Each row is a point on a landscape with many valleys, with its height.
A ball rolls from a point to whichever of its 6 nearest points has the largest drop for the distance, and stops where none of them is lower. Distance is the straight distance between rows; heights are no part of it.
Getop h=219: [ -1  -2  22  31  33  56   8 -12  12 -23]
lek h=329: [ 11  -5 -43 -20 -33 -30 -19  -2   4   6]
mor h=400: [ -9 -27   1 -15   4 -15  14   5   8 -22]
suk h=600: [  4   2   9 -39   8 -15  22  10  -4  -5]
nener h=90: [-22 -39   4  50 -15  13 -13  -2  27 -19]
Boko h=191: [ -2 -24 -15  20 -10  13   0 -16  12 -14]
bav h=427: [-12  23  -3 -31 -14 -46  15  33 -15  29]
Zotul h=486: [ 11  34  32 -30  40 -28  27  51 -19  19]
Gel h=118: [  6 -21 -38  50 -18 -14 -47 -22  12  16]
ludo h=155: [ -5  23 -19 -45 -35 -41  -1  17 -16  23]
todet h=128: [ -1 -34 -29  26 -21  -8 -17 -11  16  -8]
nid h=190: [  4  13  16  37  17  55   3 -42  -6   9]
nebu h=146: [ -2 -41 -22  -1 -26 -37 -11  -2  11 -13]
rova h=95: [ -8 -37 -14  39 -16   7 -15  -9  21 -11]
Fop h=479: [ -7  56  16 -38  10 -20  27  47 -29  23]
febof h=239: [-12  -1  40  42  35  58   4  -5  20 -27]
buf h=94: [-21 -23  12  51  -3  28  -6  -9  23 -16]
pined h=496: [ 15  20  20 -44  36   5  18   8 -10 -15]
Fezi h=347: [ -1 -20 -16 -27 -22 -34  -1   4   3  -4]
Fom h=475: [-10  73   8 -51   1  -8  13  32 -40  19]
bod h=266: [ 11  13  11  20  29  55  17 -17  -1 -17]
Rinab h=431: [ -6   8   7 -37   2 -38  23  28 -10  15]
damo h=458: [  7  40   4 -52   5  -4  16  14 -19   2]
fuzig h=446: [ 20  19 -19  -7  -9  32   6 -21  -4  -2]
zovaz h=202: [ -5   9  37  42  35  66   8 -20   4 -15]
Fim h=142: [  0  -9  10  21  20  43  15 -11  13 -24]
Dotu h=203: [-12 -23  -4 -25 -21 -70  14  29  -1  22]
Rofur h=562: [ 14   6  -6 -24   4  18  18 -11   1 -12]
zuguk h=100: [  2 -41 -33  37 -26 -19 -34 -11  19  -7]
kezul h=250: [ 14   6  26  15  51  57   8  -5   6 -36]
kepug h=352: [ 13   9  -6  17   2  40   8 -24   2  -6]
Kal h=93: [ -4  -3  15  54  -8  21 -33 -49 -10  30]
paro h=494: [  6  20 -23 -39 -29  -6   1  -2 -12   7]
Fara h=472: [ 10  61   4 -57   6   9  11  12 -28   0]
doso h=84: [  3 -14 -10  44 -11  20 -17 -28   6  10]
vonu h=265: [  8  -1 -52 -21 -42 -51 -39   1   1   7]
zib h=524: [  1  16  25 -32  25 -34  29  29 -10  11]
tid h=88: [-14 -29  -5  64 -17   7 -32 -22  17   9]
bana h=101: [  5  -6 -12  50 -15   9 -31 -36  -1  23]
Pegaf h=481: [ 18  59  35 -30  41 -11  19  67 -32  27]
Nibep h=573: [  3  -9  20 -20  29   8  17   9   5 -28]
Kidaz h=83: [-13 -19  -3  67 -14  -7 -51 -32   9  24]
Mif h=47: [ -3  17  -2 -45  -4 -27  17  21  -9  11]
luf h=91: [ -8 -23   7  27   9  32   5  -4  19 -26]
Rut h=370: [ -8  12 -20 -40 -39 -58  -9  23 -13  24]
tukog h=96: [-11 -26   0  49 -10  21 -16 -19  13  -3]
Bik h=221: [ 20  -7 -39  13 -24  -3 -32 -21   3   6]
sisa h=193: [-10 -21 -22 -28 -35 -73 -11  20   2  23]
podul h=394: [ 11  -9 -10   8  -1  27   5 -18   7 -12]
razu h=305: [-12  -5   0 -31 -18 -56  15  27  -6  25]
giru h=507: [ 14   5  29 -35  50   9  19  15  -7 -24]
sena h=134: [  1 -19  -4  -1   8  12  12 -11   9 -22]
vude h=87: [-34 -34  12  75 -21   3 -46 -14  25  12]
Gevi h=564: [  4   7  22 -40  28 -16  25  20  -7  -3]
pif h=135: [-13  -8  24  52   9  49  -3 -27   5   3]
kedam h=477: [  6  66  23 -46  24  -7  16  47 -38  18]
fitef h=89: [-21 -49 -12  61 -24 -12 -35   1  33 -11]
Sipot h=164: [-10 -45 -18 -14 -23 -53  -5   9  11  -4]
Ses h=610: [  4  10 -16 -34 -16 -10   5  -1  -4  -1]
mive h=498: [ 17  -1 -26  -3 -16  11   3 -18   5  -5]
sorin h=482: [ 23  38  24 -53  35   9  17  14 -19  -7]
bet h=497: [ 25  24   8 -28  36  40  17  -9  -4 -24]
pegol h=558: [ -6 -17   1 -29   1 -29  18  12   2  -3]
Kudat h=125: [ -5   5  17  50   2  44 -13 -45 -10  15]

Where does a ball stop that starts at each point below?
Fezi: Kidaz
kepug: luf
todet: Kidaz
buf: Kidaz
Dotu: Kidaz
Zotul: Mif

For each start below, name every point that the ball comes to, in order.
fitef: vude, Kidaz
Rofur: sena, luf
mor: sena, luf
Fop: damo, Mif
